A landscape with many peaks, sampled at points; each row gives a point and its height.
A climber steps from a point to whichever of its 2 nearest points has the largest rise for the distance, and stops where none of them is higher. Distance is the straight distance between rows; heights are no part of it.
fifif: [159 118 182 140 133 118 142 147 180 117  82 118 111 102 145 192 161 139
 150 159]  height 717
poso: [ 76 137  99 117  83 122 163 145 102  93 139 181 123 115  83 123  71  98
 104 152]  height 623
simu: [153  92 120 153 142  84 120 158 159 105 145 120 134 123 104 124 155 107
 157 166]  height 408
sovol: [124 192 194 115 146  73 151 153 207  98 147 188 144  97 114 143 149 100
 165  98]  height 512
Dumo: [116 167 134 105  74  88 161 133  97 144 185 207 159 118 102 105  81  92
 140 141]  height 414
gimi: [ 58 126 112 131  36 106 178 131 123  93 132 175 156 135  93 106  96 110
 110 162]  height 589
niro: [ 87  81  83 121 103 162 122 101  75 129 109 113 125 134 130 108  87 125
  75 129]  height 671
Tasov: [110 102 149 141  92 112 166  80  97 141 192 138 126 159 103 127 116 103
 170 108]  height 135
Gop: [138  97 122 174 150 129 169  92 155  79 119 105  99 131 127 157 117 153
 171 173]  height 581
zilab: [178 124  93 138 168 164 109  95 103 141 123  70 146 144 148 126 101 161
 121 165]  height 214
zatos: [154 139 113  99 194 117  80 182 105 163 154 166 128 109 146 100 130 116
  95  95]  height 259
Vop: [136 168 140  97  56  96 160 137 103 151 139 151 167 123 107 164 110 134
 105 151]  height 406
muri: [138 126 120 109 117  85 115 168 113 148 155 154 156 116 117 104 132  94
 123 125]  height 348
Pari: [148 135 188  99 182 140  60 161 127 156 139 146 107 128 130 116 141 118
  90  65]  height 280
lupup: [140 170 145  79 102 158 145 127  95 147 106 129 105 131 122 196 102 142
  93 128]  height 436
ruti: [110 174 147 113 106 157 158  92 136 172 135 109 139 141 170 138 142 173
 117  93]  height 543
rubi: [114  76 145 123  62 123 146 111  98 103 153 139 146 132  74 141  79  85
 127 157]  height 115
zudez: [125  97 148 158 128  86 104 156 165 116 130 118 134 120 111 114 183 102
 161 120]  height 369
Bizol: [103 130 107 146 162 155 154  91 129  76 144 148  88 136  98 143  85 117
 161 135]  height 588
rigoz: [169 118  76 128 185 158  95 115  84 125 138 103 134 131 127 113  71 141
 107 161]  height 224
zamap: [111 117 116 147 120 184 155  76 138 105  72  65 111 147 146 161 105 153
 124 151]  height 643
tumo: [164 146 155 119 104 110 144 148 136 133 114 115 140 121 106 197 131 123
 126 162]  height 612
Rumut: [153  94 116 120 148 126  77 133  92 164 131 111 119 139 139 129 135 131
 108 128]  height 88
fis: [133 197 138 122 172 148 145 139 168 162 136 136 129 134 176 120 154 177
 111 113]  height 492
fuvir: [117 139 101 120 145 152  95 170 134 129  71 117  89 131 156 117 170 146
 110 119]  height 407
ludav: [144 119 206 105 144 144  49 153 132 160  89 114 103 130 131 137 156 129
  95  71]  height 293
vik: [119  96  97 150 150 130 140 107 110  85 162 140 109 147  94 131  81 103
 136 164]  height 635
dedoz: [133 140  93 130 207 156  69 123 102 115 120 121  85 141 141  91 116 132
 141 113]  height 54
Rezi: [150  69 127 117 129 120  65 126  69 143 111 100 123 129 119 141 107 106
 113 115]  height 94
kisod: [103  85  94 136  85 151 124 105  82 140 107  81 142 135 145 112 121 147
  90 132]  height 640
lefu: [135 164 130 159 211 208 106 113 170 118 106 103 103 114 180  75 141 148
 170  88]  height 49
valap: [157  92 117 121 152 114  73 163 101 181 144 120 144 120 160  91 161 139
  88 120]  height 82
fones: [134  83 186 129 126 142  33 159 153 148  64  98 109 124 127 134 186 125
 120  80]  height 304
bibi: [162  70 146 109  92 104  95 139  79 190 163 129 163 108 126 132 118  89
 113 113]  height 353
Buva: [141 134 154  88 169 114  71 168 101 154 152 168 118 111 120 114 123  89
 103  79]  height 269
sut: [165 130  82 116 166 143 113 117  81 143 166 126 134 124 148 101  92 133
 112 141]  height 234
Daro: [123 168 182  79  75  94 141 157 182 102  80 134 166  90 104 181 154 101
 128  98]  height 599
nad: [106 187 166 128 104  76 163 132 168 121 155 189 146 117 108 138 142 106
 164 114]  height 493
rop: [116 142 183 109  72 112 154 149 170 111  55 119 121  94 133 192 154 113
 136 118]  height 631
pobas: [123 180 155 134 132 148 155 118 167 168 143 116 145 144 183 107 169 189
 116 104]  height 513
tagok: [120 184  81 113 131 107 157 155 111 150 160 179 145 123 139  92 121 150
 113 145]  height 456
luza: [113 150 147 111 101 105 156 140 132 122 142 157 123 122  97 144 128 104
 144 113]  height 465
feno: [125  91 201 143 119 104 101 153 195 128 125 121 139 120 117 114 201 109
 145  87]  height 340
lozun: [174 144 139 121 145 179 132  94 126 138  65  69 115 133 170 183 107 161
 129 152]  height 464
Katad: [123  95  84 157 176 145 131 104 129  64 146 121 107 147  99 125  76 126
 120 194]  height 688
pupi: [125 162  85 131 145  95 136 191 157 122 120 161 123 126 148  99 174 148
 107 163]  height 413
Ren: [147  80 150 151  96 140 149  82 130 122 104  71 110 138 111 192 125 144
 143 170]  height 583
lovod: [133 153 100 153 207 189  76 117 130 113  96  90 110 137 164  72 120 144
 146  95]  height 50
Fofa: [135 103 104 138 168  84  79 179 128 155 170 170 129 114 139  56 164 103
 128  93]  height 67
tus: [140 108 170 136 153 133 125 140 178 108  65 117  81 106 158 164 176 142
 158 141]  height 758
lafar: [155  99 129 150 118 150 153  48 108 163 181  73 149 155 134 133 126 150
 158 125]  height 162
savu: [116 115 116 104 110 122 118 139  80 115 111 148 108 120 102 138  96  91
 100 122]  height 427
siv: [122 160 151  92  88  64 133 161 182 119 123 156 191 115 113 123 159 107
 132 108]  height 542
vafos: [ 74  81  85 126 106 178 126  99 101 103 127 126 144 124 113 118  56 126
  64 176]  height 707
seku: [103 145 125 140 160 167 109 149 174 137 124 139 100 132 170  78 182 160
 142  80]  height 51
pomeb: [ 95 102 122 141 143 133  88 139 119 123 136 141  89 140 131  79 171 110
 144  69]  height 56
gez: [121 100  84 166 177 165 142  78 144  72 119  80 122 144 117 139  83 150
 129 181]  height 742
Nevi: [138 118 138  93  81 102 103 165  82 170 140 153 177 100 124 127 106  87
 102 103]  height 372
mev: [108 142 109 110 126 158 116 127 103 128  92 114  97 143 142 129 126 131
 108 111]  height 419
guzok: [ 78 108 112 133  24 115 177 122  99 124 125 150 163 141 110 121 123 121
 103 135]  height 568
lil: [ 84 179 108 162  99  69 181 140 174 106 132 182 145 133 125 108 155 130
 161 150]  height 511
Sug: [140 112 150 163 100  64 142 139 165 160 147 119 184 139 128 124 183 144
 140 159]  height 451
valo: [107  92 132 136  83 112 150 111  93 119 177 153 128 136  88 129 101  84
 149 131]  height 124
Gota: [102 143  88 111 135 164 142 103  78 102 139 140 108 138 107 107  71 134
 108 123]  height 630
viv: [174 135 141 109 137  98 125 175 135 109 122 149 141 111  94 171 115 104
 128 160]  height 552
kison: [110 110  86 135 164 119  96 159 107 123 145 159 105 121 134  67 137 111
 133 101]  height 61
venu: [132  95 155 168 165 123 166  89 159  83 116 130  73 100 128 167 136 129
 198 155]  height 609
zufit: [129 136 140 152 174 134 177  97 152  72 140 148  67 119 109 159 101 110
 196 138]  height 586
veg: [133  86 127 166 105 162 174  65 139 101  87  58 114 142 137 175 113 157
 141 171]  height 616
mero: [123 134  65 153 169  96 130 171 138 112 146 153 124 138 137  81 146 144
 120 174]  height 433
pak: [143 117 168 143  87  43 134 141 200 144 151 118 215 134 123 107 194 133
 135 148]  height 480
dese: [148  69 136 128 129 135  85 102  61 132 124 110 109 141  92 163  78 107
 125 144]  height 100
buri: [140 120 148 110  86  51 120 157 189 136 140 129 209 110 109 105 168 115
 139 120]  height 510
pav: [114 211 104 114 158 122 149 155 149 147 149 167 126 133 157 102 146 165
 116 117]  height 475
Lasab: [137 158 206  97 114  77 133 156 235  91 130 156 165  97 101 131 156 110
 149  81]  height 541
posi: [102 172  92 112 102 119 163 133  88 145 179 200 145 129 127  96  82 123
 121 142]  height 435
Zumet: [ 94 180  97 164 152  88 175 142 162  94 163 183 106 134 124  93 145 131
 165 147]  height 497
gavi: [135 151  87 160 184 182 145  92 137  79 102  89 125 129 132 119  79 145
 145 167]  height 702
suv: [147  77 135 132 158  97  74 151 117 182 176 145 145 127 154  73 162 114
 113  88]  height 75
Fidug: [109 134 125 118  97 140 153 111 104 107 117 130 110 139 113 150 119 121
 127 121]  height 437
didor: [149 113 121 149 157 132 138 101 139 113 140 104 100 136 123 144 126 149
 150 144]  height 540
buder: [164 111  94 125 131 148 135 106  96 177 134  65 166 144 164 128 130 176
  98 159]  height 201
zifeg: [130 169  95 143 195 186 125  93 125  77  96 105  96 128 138 120  75 126
 147 128]  height 681
Zokol: [114 154  86 121 175 187 119  96  97  86 117 121 103 129 117 105  53 121
 118 131]  height 661
sidi: [154 151 142 105 118 155 147 123 120 143  80  93 104 136 150 204 117 158
  99 156]  height 452
Kepi: [152 142  76 113 187 123 109 148 103 163 165 147 127 121 165  77 121 143
 105 123]  height 247
sisol: [ 85 115  96 121  83 144 151 128  90 109 148 157 139 135 112 116  65 123
  75 175]  height 665
solu: [114 152 131 104  83 168 142  96  93 188 122  84 144 147 173 135 143 157
  95  92]  height 570
Rokos: [149 135 182 128  93 106 161 147 173 116  76 108 133  93 118 209 150 135
 139 161]  height 670
suto: [124 111 134 146  72  80 149 135 130 179 154 128 183 142 138 119 173 139
 123 144]  height 426
Mipu: [ 74 134 106 154  55 108 182 119 133 120 110 131 142 146 121 117 151 148
 123 151]  height 546
koz: [145 100 117 131  82 125 142 100  97 179 153  94 161 150 138 141 136 162
 108 154]  height 189
tubeb: [175 172 153 125 171 196 134  87 143 151  84  70 135 126 187 158 115 160
 140 121]  height 476
sofu: [160 135 143 128 186 144 113 108 127 133 140 116  95 132 127 160 114 137
 161 118]  height 506
danu: [137 180 161  80  89 136 148 142 102 171 122 134 144 128 126 184 125 143
  90 128]  height 425
gud: [ 79 125 122 146 134 155 124 132 151 125 123 135  82 142 150  83 175 131
 145  67]  height 53
Tulim: [108 155  82 128 143 118 111 207 151 110  82 154  96 117 148 102 182 137
 111 129]  height 401
zif: [110 105 102 118  90 164 136  99  66 178 128  98 162 142 163 102 123 145
  82  93]  height 604
gor: [121 102 136 152 142 136 116 134 143  91  61 109  66 123 127 159 144 129
 153 138]  height 712
Bobe: [123  83 197 128 104 122  62 151 168 138  99 111 136 124 116 119 193  99
 125  56]  height 319
suk: [108 126 108 149 141 166 137 102 155  83  63  98  85 124 151 137 130 151
 138 135]  height 674
Rig: [123 153 195  85  91  84 136 150 189  99 122 149 177  93  98 156 143  95
 148  79]  height 572
Ruma: [171 165 151 119 198 186 133  93 145 134 121 112 103 121 159 163 112 149
 152 112]  height 487
Desuz: [125 104  78 142 196 138  68 129 108 116 146 134  90 140 135  64 130 119
 145 102]  height 57
ras: [130 140  92 149 147  95 149 148 143 116 171 161 121 135 107  95 134 119
 152 147]  height 467
gapov: [145 126 153  89 108 128 107 130  90 147 134 134 121 122  92 168 108  93
 119 113]  height 457
guve: [117  85 120 154 109 148 156  61  94 132 187 105 132 156 110 117  97 122
 151 128]  height 148
mab: [151  89 138 141 121 129 124  86 110 176 169  77 156 150 148 130 159 158
 130 121]  height 175
beb: [169 125 143  91 136 115  88 164 111 115  98 129 119 113  80 179 106  91
 113 136]  height 500
Mon: [144  71 143 112  96 134 115 113  75 118 135 116 127 131  71 165  64  81
 124 156]  height 107
vuseb: [125 156 154  94  50 107 149 131  79 149 162 177 174 110  98 140  93  98
 125 126]  height 395
zibu: [134 168 117 149 206 184  96 136 179 135 132 127 109 130 175  64 166 167
 151  81]  height 48
Sufo: [ 82 138 118 178  79  78 175 131 165 115 128 148 147 146 126 111 176 143
 159 155]  height 527

Two climbers start at each pair of points below. Name the first point that both come to, or write never.
Tasov / posi -> vafos
muri / siv -> Rig
Mipu / suto -> never
Fofa / tagok -> vafos

For each start below, name the point where the climber stops.
rigoz -> vafos
savu -> tus
Mon -> vafos
Tulim -> vafos
Dumo -> vafos
